A landscape with many valleys, sampled at points; each row gives a point and its height.
A ball rolls from a point to the lowest of its 2 nearest points, and stops where none of them is lower. Distance is the straight distance between rows; heights are no part of it.
Febif: -28  -17  -28  -8  -5  -41  -21  16  14  -34  -6  6  8  -20  29  -12  -23  -39  -10  9  -22  -3  25  9  -27  -11  -43  16  -2  20  5  20  h=1.39
gaf: 18  10  -5  -15  23  33  7  -40  -4  -1  -23  20  14  -7  -19  3  32  16  28  -9  -8  10  -5  7  -18  -13  13  -5  33  -3  6  13  h=4.09
lisi: -22  27  10  -25  15  9  29  -36  34  -44  -21  -14  -20  -17  -18  14  20  27  35  -12  -13  -14  -38  19  -22  21  -26  -14  25  3  11  5  h=3.56
maseg: 7  20  -4  6  10  27  24  -14  31  -20  -11  6  1  -26  -17  3  24  13  30  -10  -17  -22  -20  -19  16  -17  35  -11  -20  3  -3  17  h=4.39
pekiz: 9  9  39  -9  21  -4  -31  11  -1  15  -18  -17  17  -35  42  -11  -10  29  -28  3  -13  -3  -20  32  -12  -20  -26  41  7  6  -28  -20  h=2.51
pulub: 32  0  -1  -22  -7  9  -26  9  -33  8  -14  27  -6  -40  13  -17  0  -7  3  6  -14  27  -1  43  -24  -44  -44  13  10  32  -16  16  h=2.43
rifo: -23  2  -4  -7  6  7  27  -26  59  -42  -2  -11  -28  -13  -24  8  -3  11  46  12  -12  -12  -20  20  -10  35  -16  -32  19  12  20  29  h=3.77
lam: 3  -6  -34  19  -34  -26  2  60  -22  -8  16  -4  1  35  44  11  -41  -35  -19  2  10  0  28  28  -15  -5  3  -11  18  -5  23  -35  h=7.23
barud: -10  -5  -17  14  -11  5  10  -34  7  27  3  -23  30  44  -23  3  14  -14  -28  4  18  -16  27  -36  2  45  10  -13  3  -10  13  -7  h=1.93
logeg: 7  -24  33  -16  7  -39  -19  -39  -17  12  5  11  10  -10  4  -13  15  9  -41  2  19  25  22  17  -14  -27  -18  -13  36  -13  26  -11  h=2.24
Bidu: -27  -48  -54  9  10  -13  0  -20  20  -47  0  30  24  13  -6  -16  1  -19  5  13  23  5  19  -3  -24  13  -10  -12  12  -11  44  25  h=0.47
Teko: 10  10  -55  -12  -28  6  -7  18  -13  14  -6  20  -19  11  -22  16  -11  -8  -9  -18  24  35  -30  34  -9  -23  -2  12  27  -11  25  -10  h=6.46
kud: 36  20  20  -16  11  51  5  -10  -13  -8  -27  -9  17  -18  1  -12  10  8  27  -16  -41  -30  1  0  -6  -21  1  27  -2  0  -28  6  h=3.44
giga: 42  -17  4  21  -19  -22  9  -11  -24  -10  16  -14  32  -8  45  -10  21  -2  17  4  -29  -13  22  -20  -2  1  20  20  -11  -8  -16  -23  h=4.84
Rela: 22  6  -48  -25  -19  -5  -8  6  -22  7  -24  15  0  -12  -11  -5  -7  -19  -19  -9  1  30  -6  39  -27  -35  -19  18  40  -2  11  -2  h=6.58
sor: -5  10  -44  22  14  26  16  36  36  -14  33  19  -27  10  -29  -9  23  7  67  21  0  26  -41  27  -11  27  43  -31  -19  -17  13  -5  h=5.91
sodu: -18  -5  53  -21  21  -34  -13  -29  -15  22  1  23  -3  -25  12  -15  0  17  -26  5  11  38  9  22  -18  -44  -28  -5  39  2  6  -3  h=2.49
vig: 6  12  9  23  -14  38  60  -12  45  15  12  -17  -21  11  -30  11  30  29  21  26  -4  -11  -21  -16  12  39  56  -34  -14  -6  -11  -11  h=1.52
mig: 26  9  21  -3  12  24  -3  -4  6  37  7  16  -31  -8  -21  2  16  10  11  -18  -17  -7  5  -16  29  -26  16  -17  -25  16  -10  36  h=3.76
nud: 12  -3  -25  2  0  2  -4  -10  10  45  -3  2  -27  17  -50  12  0  -14  -17  -3  9  14  8  -4  12  12  -1  -10  2  9  3  30  h=3.75
zirir: -26  22  5  -9  35  22  4  -24  17  14  -18  23  11  -20  -19  -11  19  17  -15  -27  11  -2  -26  -23  -2  -45  -9  21  -4  -3  -10  20  h=3.89
femi: -1  -9  31  5  21  -10  -28  4  15  7  16  -23  -6  20  21  12  9  -8  19  5  -32  -33  29  -26  23  40  -18  2  -36  18  -13  10  h=5.44
bom: 19  -4  42  -2  13  -9  -7  -25  4  -39  6  -13  16  -23  28  6  25  9  39  8  -40  -24  13  -2  1  18  -8  -16  -16  16  -7  1  h=5.17
lef: -12  14  -16  -23  14  14  -4  -15  -8  -14  -30  -31  23  33  -5  8  13  -21  4  -7  -35  -30  20  -11  -7  44  -24  21  5  -13  7  -17  h=0.50
baseb: -18  -19  -1  -34  -10  -42  14  37  -22  -40  -5  29  4  6  -13  10  -15  -18  -11  22  31  60  -9  22  24  -1  7  -19  20  -13  44  -29  h=6.95
rek: 3  -6  -20  37  -12  0  39  -19  23  -48  15  -3  9  -5  12  6  11  21  27  11  0  -20  -2  -10  -2  18  47  -31  9  -23  15  -7  h=4.25
faz: -7  4  3  -38  34  38  13  -43  5  0  -27  20  3  -1  -35  5  24  7  37  -5  -10  14  -11  7  -15  15  -18  -2  30  7  5  34  h=3.92
gil: 43  -19  -33  13  -26  7  16  -14  -22  4  5  2  14  40  5  11  21  -12  13  1  -5  -7  29  -10  -5  26  27  -20  14  -27  32  -19  h=6.06
zufiv: 29  1  -5  -32  -9  42  -11  -1  -33  25  -28  16  -19  -27  -24  -26  -19  -15  12  -12  -19  21  4  36  -22  -33  -47  29  21  26  -28  42  h=2.76
ludom: -29  -14  -16  -19  -14  -44  8  15  3  -26  -8  4  3  -23  -7  -4  -28  -27  -28  29  14  49  1  18  4  -10  -15  -12  26  4  33  -7  h=6.89
kem: -7  9  -54  4  12  15  -11  18  14  23  24  44  -16  -1  -22  -21  28  -1  23  -12  40  60  -58  10  -11  -13  -1  14  -5  -2  15  9  h=6.27
Viti: -13  26  -24  21  -26  16  -3  12  25  28  3  -4  -17  6  -23  3  -17  -10  -24  6  7  -22  5  -32  12  -2  21  -17  -37  17  -22  20  h=3.55
namo: 18  -16  -30  -15  -22  4  -21  4  -11  5  16  62  -34  3  -7  16  20  -5  30  -25  20  40  -33  23  -10  -14  -34  -8  16  -3  22  20  h=5.50
Sogan: -19  -3  -66  11  -29  3  -3  37  20  13  14  34  -44  0  -24  6  -20  -19  11  -7  24  25  -24  2  6  -4  5  -2  -16  14  7  35  h=6.01
safak: 11  14  51  10  15  24  0  8  -9  38  2  -10  1  -31  30  -20  -15  33  -18  -19  -6  -5  -12  -2  9  -67  7  19  -8  4  -38  -1  h=3.72
gonup: 17  -52  -2  20  -8  -26  -22  8  -9  -7  33  8  -10  36  20  4  -11  -14  9  7  -3  -14  54  -2  3  11  -13  -42  -12  1  33  16  h=5.05
bolu: -15  21  -1  -15  6  4  4  -3  6  48  -20  -19  -19  0  -58  8  -24  -11  -37  3  23  33  -8  1  14  7  -15  0  16  17  -8  19  h=3.40
vodu: -43  -15  -5  8  -6  -39  19  44  2  -40  19  9  4  12  18  -1  -55  -24  -32  36  34  19  37  9  -2  -9  9  -29  12  11  28  -14  h=5.40
koset: -32  13  51  -36  37  -9  4  37  1  -5  -22  -22  -1  -30  -18  8  -32  -10  -16  30  -4  41  -26  10  44  15  -22  16  -15  24  -19  10  h=1.89
mume: 21  -24  -33  19  -34  10  -6  13  -11  5  22  32  -5  63  -3  29  14  -5  25  -17  11  -15  4  4  0  22  17  -26  5  -30  31  -14  h=5.84
zukot: 33  16  31  -4  14  26  -7  12  -4  33  3  5  -14  -32  8  -12  -2  15  5  -23  -20  -7  -2  -4  13  -57  2  7  -21  14  -30  21  h=3.50
dul: -3  21  16  -1  12  0  -9  3  -7  -31  -15  -19  26  -25  38  -17  27  15  -8  -17  -22  -41  -22  -27  -6  1  -16  59  -33  -15  -39  -30  h=3.35
Vopem: -2  -2  29  5  2  -16  -13  -12  1  38  24  3  -26  -7  -25  8  -2  17  -27  -5  34  25  -4  -11  24  -21  7  -39  -8  8  16  14  h=4.90
kes: -13  13  25  -18  14  -15  2  45  -3  -7  -10  -9  -4  -41  -9  10  -36  -12  -11  32  -7  46  -22  7  43  -16  14  -7  -29  27  -8  11  h=1.69
zote: 31  10  6  6  10  37  35  -18  12  0  9  21  -17  -7  -11  11  35  38  42  -11  -8  0  -25  -1  9  -12  50  -29  -2  -8  6  5  h=4.55
Lufa: 12  -11  -30  11  9  23  0  9  15  -13  23  40  -15  22  -22  14  34  15  60  -2  9  17  -36  17  -4  23  28  -30  -2  -24  29  -1  h=5.79
mos: 9  -19  31  -2  11  -28  -18  38  14  11  -5  -41  18  -9  41  21  -29  20  -14  36  -4  16  -8  32  33  28  18  1  -2  31  -12  -14  h=2.86
renu: -7  -23  -12  15  -2  -32  9  -15  -8  -25  -8  -18  53  16  35  -18  14  -25  -21  4  -14  -27  40  -15  -26  19  -8  17  16  -19  10  -25  h=7.68
zilu: -22  -41  -36  37  2  9  -1  3  27  6  34  46  -32  44  -30  -5  -13  -8  3  28  45  4  25  -16  3  36  7  -45  -29  0  19  40  h=4.43
ladug: -7  31  10  -14  0  35  27  0  43  -31  -21  -15  -21  -25  -22  11  -3  5  42  -9  -36  -45  -18  0  10  7  17  -1  -19  10  -10  18  h=4.20
Vetis: 23  -33  -18  18  -14  -30  -6  -20  -24  -57  0  49  22  9  20  -2  45  10  17  -10  18  -8  -7  17  -21  -11  17  -25  11  -39  32  -10  h=4.57
nevot: 3  16  25  -19  25  17  -22  25  10  19  -14  -16  -43  2  -29  0  -5  -14  16  -16  -34  -28  0  -8  22  15  -38  23  -43  15  -34  34  h=3.74
kav: -1  22  44  -5  13  31  42  -37  -17  18  1  -12  22  -6  0  -6  27  29  6  -22  -3  -22  -13  -54  9  -5  16  29  -17  -16  -33  -17  h=4.30
vedek: -7  1  -12  -33  6  -2  -11  -20  -11  -51  -28  11  26  -19  0  -3  18  -23  26  8  -45  -15  7  16  -25  13  -42  10  -1  20  -2  13  h=1.37
Tafil: -6  -9  18  17  3  -17  -12  -37  7  24  23  2  4  -6  -10  -6  18  25  -41  -10  42  6  -4  -28  10  -19  18  -26  -8  -9  17  -7  h=4.73
von: -10  -6  -37  -2  5  21  10  -11  23  43  -18  7  -32  29  -81  5  5  -19  3  2  -7  6  -1  -5  6  45  9  4  -13  16  -14  44  h=4.11
lare: 2  -16  15  32  -13  -11  28  -30  0  -22  27  -8  24  1  14  -5  14  6  4  4  5  -24  16  -59  15  15  34  -14  -29  -16  -8  -12  h=5.27
Foru: -5  31  20  4  -2  5  -2  -2  -5  23  -11  -43  22  -14  3  -7  -11  5  -53  -2  14  -2  -8  -9  5  -16  -6  31  3  -3  -23  -35  h=3.11
Sufir: 47  8  34  -8  13  43  -15  15  -2  10  -6  -24  9  -22  28  -19  5  13  26  -8  -41  -37  -7  -3  6  -2  -3  45  -29  11  -39  0  h=3.23
kekup: 14  -26  48  -4  10  -36  -31  -22  -8  24  20  -26  22  -13  51  -6  19  21  -27  0  -6  -1  7  5  -2  11  -19  19  3  7  -8  -25  h=4.38
Farul: -37  -23  -50  11  -13  -24  14  33  4  -18  17  18  -10  27  2  -4  -47  -32  -28  14  45  20  32  13  -22  -1  -8  -19  23  8  34  13  h=5.58
zifuz: -4  18  32  14  -15  20  56  -25  42  -14  12  -35  -20  -1  -7  18  8  21  26  11  -21  -34  -9  -26  16  33  25  -27  -11  -2  -9  -9  h=1.90
zeva: -20  10  -64  2  14  27  17  -7  36  -16  -12  1  15  -3  -38  -2  13  -2  35  8  -7  4  -19  5  -15  23  33  1  0  1  13  18  h=1.83
bamek: -23  35  31  -22  17  19  -2  7  -12  27  -29  -41  12  -10  -16  -3  -32  5  -46  6  9  13  -18  13  4  -13  -18  28  19  -3  -20  -26  h=2.89
fuge: -34  29  18  -27  40  24  -6  -16  -11  -11  -39  24  14  -19  -6  -14  25  15  -4  -31  -8  -15  -25  -15  -19  -33  -32  41  1  -21  -17  0  h=3.71
nav: 0  39  44  -10  1  7  44  -24  -2  -40  -7  -37  -12  -21  21  9  17  32  29  -12  -26  -32  -28  -14  -1  18  -12  14  3  -16  -17  -32  h=3.21
Vom: 33  -1  3  -7  6  4  -5  -38  -30  -2  -13  26  20  -8  8  -4  35  9  7  -8  -9  2  11  6  -21  -25  11  -3  27  -7  5  -2  h=4.26
bip: 2  7  61  -17  35  7  -6  19  -17  45  -14  -25  -10  -8  6  3  -33  18  -13  19  0  39  -2  28  19  -13  -3  4  23  24  -26  1  h=2.92
sifa: 0  -48  -18  30  -2  -1  -3  -7  5  -8  31  30  -22  41  -13  5  -11  -12  14  16  15  -14  46  -14  14  23  2  -50  -20  -6  32  35  h=4.72
rirad: -10  3  -8  -7  -43  -21  -3  41  -3  -14  18  19  3  40  -10  50  -26  -18  2  -16  31  13  -36  38  10  -4  -3  -10  34  -24  23  -34  h=7.06
teter: -20  7  -35  35  -22  23  4  6  31  25  11  19  -26  36  -27  4  -9  -11  -13  21  14  -23  26  -31  2  28  38  -40  -35  19  -25  26  h=3.88
Nam: 26  12  -4  17  -40  1  21  -17  -23  49  15  -32  12  11  4  -5  -2  0  -34  5  16  3  7  -32  8  4  20  14  -8  -11  -17  -32  h=3.05
vosa: -39  -3  -45  16  -25  -8  19  42  5  0  24  22  -34  27  -23  11  -58  -31  -23  26  44  27  8  8  3  25  7  -32  5  21  12  18  h=5.76
bivak: -4  5  58  -17  29  27  9  35  -39  34  -27  3  -8  -14  7  -7  -46  22  4  19  1  53  -11  36  23  -49  13  -6  27  7  -20  2  h=3.10
deg: -8  -12  -22  33  -17  -24  10  4  -3  -10  10  -12  32  23  31  -13  -8  -24  -28  5  8  -27  48  -27  -11  2  9  4  6  -10  6  -21  h=7.55
sala: -26  20  2  17  6  18  7  19  16  -28  10  -17  7  9  31  5  -15  -16  21  5  -33  -61  28  -41  5  28  8  28  -47  14  -31  -7  h=2.74
nati: 21  1  26  0  -14  -37  -6  30  -32  1  13  -15  0  -8  32  11  -11  11  -21  7  9  31  -6  30  15  -22  26  -5  11  -10  10  -48  h=3.25
zinit: 9  11  -9  22  -36  10  10  -30  4  48  17  -13  9  27  -22  -2  10  4  -43  4  35  2  3  -42  4  24  26  -24  -13  -5  -7  -16  h=2.58
Roso: -5  -35  -26  48  -17  -11  9  -11  -5  -40  26  32  17  27  14  -9  18  9  8  0  44  -19  7  -25  -2  6  42  -23  -15  -38  27  -14  h=4.71
sisut: -9  32  24  -22  17  34  2  18  15  -20  -23  -27  -35  6  -20  9  4  -7  39  -4  -46  -49  -1  -11  19  34  -7  12  -48  9  -19  13  h=3.99
Lem: -14  -4  -17  2  -11  -44  -16  41  14  -28  -1  -2  -1  -35  32  -5  -41  -24  -11  22  -19  13  10  25  -5  -31  -17  7  2  21  3  3  h=1.77
Zirun: -2  -31  8  -12  4  -38  -26  -34  3  -8  1  5  21  0  2  -10  16  -10  -25  9  1  6  26  3  -15  -5  -32  -13  16  -6  32  1  h=1.87
vimun: -28  7  14  -6  5  -36  -11  41  13  -23  -4  -24  9  -36  17  5  -41  -13  -21  35  -5  22  -4  11  22  -16  6  3  -12  22  -4  -11  h=1.46
lorun: 17  4  -6  -11  -4  -16  -32  12  0  -6  -12  2  -1  -41  17  -9  -7  -10  -8  5  -25  12  -6  28  -13  -39  -29  17  2  19  -6  6  h=2.15
Fanim: -50  7  -74  21  -9  6  -1  12  33  2  11  17  6  23  -20  -13  -25  -17  -26  14  42  2  6  -14  -32  15  19  -9  -12  23  2  20  h=4.60
Nadad: 11  10  15  9  -9  -6  -3  -9  -8  38  5  -51  26  11  14  -2  -4  -3  -42  3  -2  -10  11  -25  5  22  -8  35  -5  -3  -17  -33  h=3.43
Sedus: -27  -23  -64  16  13  5  0  -3  29  -33  10  26  11  8  -17  -7  3  -10  33  16  12  5  5  -9  -18  18  19  -17  -1  -2  29  30  h=1.19
delok: -16  1  20  -16  -31  -33  8  39  -22  -33  8  19  15  31  -9  31  -13  -6  -17  0  45  24  -19  22  23  -1  25  -28  18  -23  33  -58  h=7.00
tolol: -8  4  -67  27  -28  -25  -8  17  6  -12  -3  18  10  8  1  -5  2  -10  -19  -14  35  2  -8  2  -20  -25  17  3  14  -22  24  -17  h=4.10
tenum: 20  -13  -44  2  -17  9  -21  14  -1  -6  16  49  -8  33  -15  22  24  -4  40  -21  15  8  -24  12  -7  4  7  -15  3  -20  29  2  h=5.66
luri: 31  0  -21  -6  -8  3  -21  2  -12  -28  -21  -8  25  -13  22  -4  8  -25  25  7  -50  -24  27  19  -19  3  -9  4  -5  16  -7  4  h=1.85
lurog: -21  15  -19  22  -5  12  -10  20  25  0  9  -2  -6  1  1  5  -25  -26  3  4  -19  -42  33  -34  13  2  13  2  -42  21  -29  19  h=3.17
durel: 24  5  8  14  -44  -39  6  18  -37  -1  22  -3  1  -2  32  7  3  11  -25  -19  25  11  -17  9  6  -36  24  9  11  -27  -1  -56  h=3.42
Pob: 7  14  55  -9  32  30  -18  -5  -11  57  -4  -20  -15  6  6  -3  -1  18  -6  -13  -10  -9  15  -6  12  -3  -27  28  2  9  -31  3  h=3.78
dilo: -33  -6  -42  11  -38  -13  15  50  4  -10  17  30  -52  8  -15  15  -49  -32  3  2  29  40  -20  13  23  6  -4  -16  3  15  16  22  h=5.87
Ramol: -27  -7  -27  -7  3  -33  -22  -9  7  -46  -25  12  34  -17  18  -15  9  -35  -10  -2  -30  -23  17  6  -33  0  -34  24  6  -5  5  5  h=0.83
nuze: -11  20  -5  -8  7  28  20  -38  1  4  -22  -28  20  32  -25  14  23  -4  -4  -3  -2  -27  9  -31  2  51  1  6  3  -21  7  -20  h=1.20
kib: -19  25  25  -5  26  -20  -17  -12  -2  -25  -22  3  21  -31  22  -15  33  14  -29  -22  -6  -30  -14  -19  -8  -28  -21  45  -18  -23  -26  -13  h=3.52
padid: -7  9  50  -19  9  -4  3  19  -45  20  -12  23  -11  -14  22  -4  -26  18  -3  5  9  48  -10  39  5  -62  11  -13  36  -4  -2  -22  h=3.24
gifev: -3  21  26  -16  27  51  6  -26  -3  52  -21  -5  -6  19  -35  4  9  10  -5  -19  -3  -10  11  -21  5  -4  -4  16  7  -1  -20  13  h=3.46
Sidi: -10  19  4  2  -8  11  33  -1  22  -51  -8  -38  -4  7  22  16  -16  -9  39  7  -45  -49  16  7  -12  42  -1  -3  6  7  -4  -13  h=2.71
lezum: 2  0  67  -19  41  11  -33  -23  -23  42  -6  -11  -2  8  32  -3  21  29  7  -8  -9  -5  17  2  -11  11  -37  23  7  14  -23  -6  h=4.00
lafi: 25  -13  24  -11  4  -34  -14  46  -22  3  0  -20  9  -6  36  16  -19  8  -7  28  -7  41  -1  47  24  4  20  -11  7  15  12  -30  h=3.06
San: 4  -7  29  0  18  -16  -33  34  24  27  -7  -46  -10  0  26  21  -28  17  -12  18  -10  -5  -13  25  27  36  -19  19  -13  35  -23  7  h=2.63
kapa: 29  -9  6  -20  -10  2  -20  -11  -43  16  3  60  -29  3  4  14  15  7  24  -23  16  33  -7  26  -14  -39  -28  -22  21  9  8  18  h=5.38
rofet: -20  12  -4  -15  17  21  13  -14  26  16  -20  -3  -27  30  -61  20  13  -13  16  -2  -15  -22  6  -22  17  51  -4  -5  -22  9  -10  29  h=4.40
Ruf: -26  24  27  -9  23  -11  -1  34  3  13  -21  -46  -11  0  -33  14  -51  -18  -27  27  -3  18  -15  14  37  36  -15  7  -17  29  -28  8  h=2.09
rikat: 26  3  -48  19  -33  -8  -1  10  -22  -12  0  27  10  13  13  4  30  0  -5  -30  17  -6  -16  0  -9  -24  26  14  11  -35  11  -26  h=3.85
topug: -28  23  42  -30  34  -8  -16  19  0  4  -28  -19  13  -28  13  -7  -23  12  -37  15  -5  20  -25  31  -4  -13  -37  37  16  1  -12  -22  h=2.72
solas: 38  -26  16  18  -23  -24  36  -34  -36  -4  33  -16  23  -2  25  -5  18  11  20  2  -11  -5  15  -42  8  12  34  3  -20  -19  -10  -24  h=5.04
kovir: -14  34  30  -23  29  19  18  -35  5  -38  -23  -4  6  -10  -5  12  28  23  23  -12  -24  -24  -18  -12  -4  11  -12  1  9  -10  -2  -9  h=3.38
gok: 19  -36  20  19  -19  -46  -17  -13  -24  4  34  -6  4  3  32  -8  11  5  -26  -6  14  4  20  -3  5  -16  10  -20  -4  -19  22  -25  h=5.22
suge: 12  4  -23  -1  -43  -29  -13  47  -24  -15  9  10  -3  29  18  26  -24  -27  -6  -10  10  11  -8  39  -5  -16  -7  -8  27  -14  25  -37  h=7.14
Ladef: -4  -44  -35  12  -5  -31  -13  -10  6  -19  0  17  22  18  -1  -16  4  -15  -21  6  27  3  26  -3  -18  -3  -10  -23  17  -25  48  9  h=1.22
ledo: -5  4  29  9  10  14  17  -54  -11  28  9  0  21  2  -8  -6  36  26  -20  -23  25  -4  0  -46  8  -7  25  1  3  -15  -8  -11  h=4.51
lavub: 24  4  0  -38  1  44  -9  11  -11  13  -25  -3  -26  -17  -41  -19  -14  -20  23  -18  -39  -8  0  21  -3  -4  -35  39  -6  24  -28  52  h=3.14
kuraf: 18  -1  34  -14  17  13  -31  11  -7  19  -18  -21  19  -15  59  -9  5  40  -20  -6  -11  -27  -27  12  -14  10  -34  66  -10  -2  -38  -31  h=2.73
rofi: -23  -15  8  17  -25  -52  -1  18  0  -22  17  -7  5  4  9  0  -27  -1  -42  15  42  13  11  -3  5  -16  20  -36  4  -4  27  -28  h=5.26
Zurig: 0  20  30  -1  14  -6  -19  28  7  41  -4  -48  -18  2  -13  11  -30  -6  -27  11  -11  0  1  9  27  21  -19  10  -16  23  -28  4  h=2.35
serak: -13  -16  -14  -21  -10  -29  -2  8  0  10  -8  -22  -17  -3  -16  0  -28  -40  -17  11  -18  36  16  17  6  28  -56  13  22  22  6  30  h=6.70
zilag: 32  -22  13  7  -4  -24  5  -47  -37  -43  -4  30  30  -14  14  -8  52  21  6  3  0  -3  9  16  -21  -12  14  -18  22  -23  13  -10  h=4.42
rana: -9  -2  -11  32  4  6  30  -21  61  -35  18  -16  -15  -9  -7  5  3  29  36  16  9  -16  -19  10  -6  22  23  -43  12  -4  20  9  h=4.01
zabu: -28  24  14  12  -10  25  31  -10  24  -19  8  -24  -7  19  -3  12  -4  -5  19  15  -21  -51  20  -46  15  47  22  -9  -34  3  -19  -8  h=2.32
bavag: 36  -32  15  17  -12  -36  -19  -4  -1  9  22  -25  32  -9  72  -11  15  14  0  5  -19  -15  12  -2  -3  16  -2  25  -15  10  -18  -21  h=4.61
Gido: 11  7  18  -24  11  22  -16  37  4  22  -16  -20  -43  -21  -39  -14  -33  -16  1  -12  -30  -2  -11  20  14  4  -47  44  -16  24  -37  45  h=3.45
kufa: 17  20  -37  -15  3  66  5  6  0  34  -24  8  -7  -9  -42  -13  -2  3  2  -22  -2  -2  -13  5  -6  -26  14  27  1  0  -12  29  h=2.77
kel: 29  -18  27  -17  -1  -27  -26  -4  -23  19  17  20  -34  -13  4  5  0  -1  2  -6  0  39  6  21  7  -34  -31  -24  16  20  11  24  h=5.25
mudor: 31  18  -21  16  -41  -9  -6  24  -29  0  -1  6  -1  -10  22  2  -2  1  -19  -26  7  -4  -19  4  -1  -49  20  20  2  -23  -4  -32  h=3.62
fodi: 5  7  48  5  14  19  38  -40  -30  4  -14  5  29  -20  27  -24  26  34  15  -21  -12  -17  -8  -34  -9  -30  19  37  7  -19  -48  -12  h=4.15
rapo: 5  -53  19  32  -5  -36  -19  4  -9  6  41  -14  8  19  45  -11  -14  -5  -15  13  5  -14  49  -7  4  12  0  -26  -11  -1  17  -4  h=5.36
pugi: 21  7  41  16  -3  12  20  -20  -34  42  14  1  7  -21  33  -21  7  30  -7  -29  1  -3  1  -30  3  -52  29  23  -8  -11  -37  -11  h=3.93
nizi: 0  20  -26  11  -10  0  -12  9  16  12  3  3  -12  -17  -13  -1  -7  -6  -14  -12  12  -1  -10  -18  14  -38  12  -11  -19  8  2  14  h=3.87
femo: -5  -18  -36  38  -37  -23  19  34  -21  -5  21  9  16  46  33  -6  -19  -23  -34  -5  42  -14  37  -8  -25  -3  13  -13  18  -25  28  -36  h=7.38
doso: -29  -2  -82  18  -10  7  -10  33  28  8  27  36  -23  -3  -25  -17  5  -17  22  -4  36  48  -42  6  -14  4  12  16  -20  5  10  17  h=6.15
nelo: 26  -13  11  4  11  15  -1  -29  -8  10  22  31  -12  5  -13  12  37  30  22  -16  18  5  -7  -11  15  -9  34  -37  -2  -18  25  8  h=4.70
Degid: -32  20  -7  -53  22  26  17  -29  16  -33  -32  1  -17  -7  -36  11  17  1  43  -10  -18  2  -28  8  -8  36  -31  7  13  5  7  28  h=3.73
Namez: -27  4  62  -28  33  -9  -4  -12  -10  38  -9  0  -13  -18  -1  -6  -22  11  -17  1  3  40  -2  17  4  -30  -37  3  30  16  -11  12  h=2.70
ralas: 0  -11  63  -11  32  -14  -22  -41  -24  15  11  -10  20  -1  34  -8  37  24  -11  -14  -6  -9  15  -17  -8  11  -20  20  8  -7  -13  -21  h=4.19
dola: 24  -36  27  -2  11  -2  -10  -41  -1  -7  19  15  -12  3  -16  9  27  19  25  0  1  0  16  -12  16  5  11  -53  -6  -9  29  27  h=4.86
Suz: 7  0  37  -9  27  -9  -28  3  9  -26  3  -16  4  -1  42  10  20  12  36  5  -40  -36  5  -11  7  42  -23  5  -36  19  -16  -1  h=5.29
redok: -34  -12  -30  37  6  24  1  -5  40  -2  25  29  -6  28  -26  -4  -1  0  7  29  32  -18  19  -30  -8  40  38  -44  -31  10  4  30  h=4.17
fupar: -20  29  17  -18  18  35  5  -11  -6  51  -28  -15  -2  -4  -37  -3  -24  5  -35  -6  15  14  -12  3  2  -24  -17  18  24  2  -17  9  h=3.13
seka: -26  -7  -3  -40  -2  -35  3  9  0  -13  -22  -14  5  -27  -6  -8  -27  -34  -28  26  -11  49  0  34  -1  13  -46  23  32  15  11  3  h=6.81
mevo: 6  13  -65  -4  0  52  11  10  25  9  -19  7  -1  -3  -50  -6  6  -5  23  -10  -12  -1  -19  6  -8  -4  38  18  -20  3  -5  30  h=2.33
Mesu: -17  25  19  11  -10  -4  52  -9  12  -55  7  -44  -3  2  37  10  -10  9  37  4  -28  -47  0  -28  -1  40  -2  12  -5  -10  -17  -34  h=2.97
vitep: 37  -21  32  -6  2  -3  0  -35  -8  -34  12  5  -2  -5  4  12  22  11  44  9  -26  -8  21  10  4  13  0  -51  4  13  17  14  h=5.02
Fus: 33  5  14  -13  6  39  -37  27  -4  5  -15  -31  19  -20  31  -20  -1  17  4  -5  -30  -42  -18  11  -11  8  -30  65  -17  3  -36  -12  h=2.98
vek: 14  -13  -37  41  -27  -5  41  -11  -8  -30  15  9  21  20  11  2  25  19  19  6  26  -8  -15  -27  -3  20  57  -11  0  -40  11  -27  h=4.48
lel: -1  13  -7  -1  14  9  -5  -12  5  28  -4  28  -8  -25  -11  -8  5  17  -17  -20  21  24  -25  -2  -3  -60  3  1  7  6  3  19  h=4.07
Daf: 31  -12  -36  0  -14  -2  -2  -7  -18  18  -11  -19  16  32  -6  4  6  -29  -4  -1  -22  -9  41  4  -6  22  -4  -4  18  -5  20  0  h=6.29
Kikiz: -12  8  -36  -8  -9  -1  -6  29  6  20  16  34  -15  13  -26  7  4  7  -7  -15  58  55  -61  27  -8  -16  1  1  21  -13  24  -19  h=6.36
goref: -11  18  -3  7  8  3  -16  10  11  -32  -10  -18  24  -12  27  -4  7  -13  8  -8  -32  -47  6  -28  -1  3  -6  37  -32  1  -24  -11  h=3.09
Fupam: 14  9  -25  -2  -10  22  9  0  6  -37  -16  -21  8  -2  4  5  -10  -24  38  6  -52  -38  23  8  -5  14  16  3  -1  6  -7  4  h=2.31
fug: 8  -6  30  -6  13  -25  -25  -14  5  25  16  -11  -17  -13  -5  6  1  -2  -15  -2  -4  14  14  -5  21  -15  -22  -15  0  15  3  24  h=5.07
Mog: -33  1  -75  22  -16  -14  -6  14  23  -2  -2  14  13  14  -17  -15  -9  -14  -27  9  55  18  -10  0  -28  0  18  -3  11  -2  26  -8  h=4.34
zap: 7  -20  -28  -7  -3  -24  -17  0  -5  15  -4  -17  -3  23  -10  0  -15  -41  -6  4  -15  11  40  8  -6  22  -34  -9  20  13  17  25  h=6.52
fum: 17  17  3  -16  15  59  -2  -10  -17  23  -32  12  9  -20  -12  -26  -4  9  3  -21  -16  -17  0  6  -19  -49  -3  32  17  -8  -26  16  h=3.15
fefil: 0  -47  5  38  -26  -43  -4  -24  -16  -19  32  9  15  13  18  -18  12  8  -30  -4  47  -11  13  -20  1  -12  19  -25  -14  -33  28  -20  h=4.98

For each start below, name the point where the ball stops.
giga: bamek
fug: zukot
nati: vimun
gok: lisi
maseg: Ramol
deg: tenum
bivak: Bidu
kovir: Ramol

Call two points neighbours if one is among the 2 nearest of the other. Go from one point of each pair to the other, from neighbour to neighbour, staying as low as possible. Name the highest point that can't be avoided.
bamek and lef: Nadad
Bidu and lef: kud
Ramol and sala: zote
vimun and Ramol: Lem
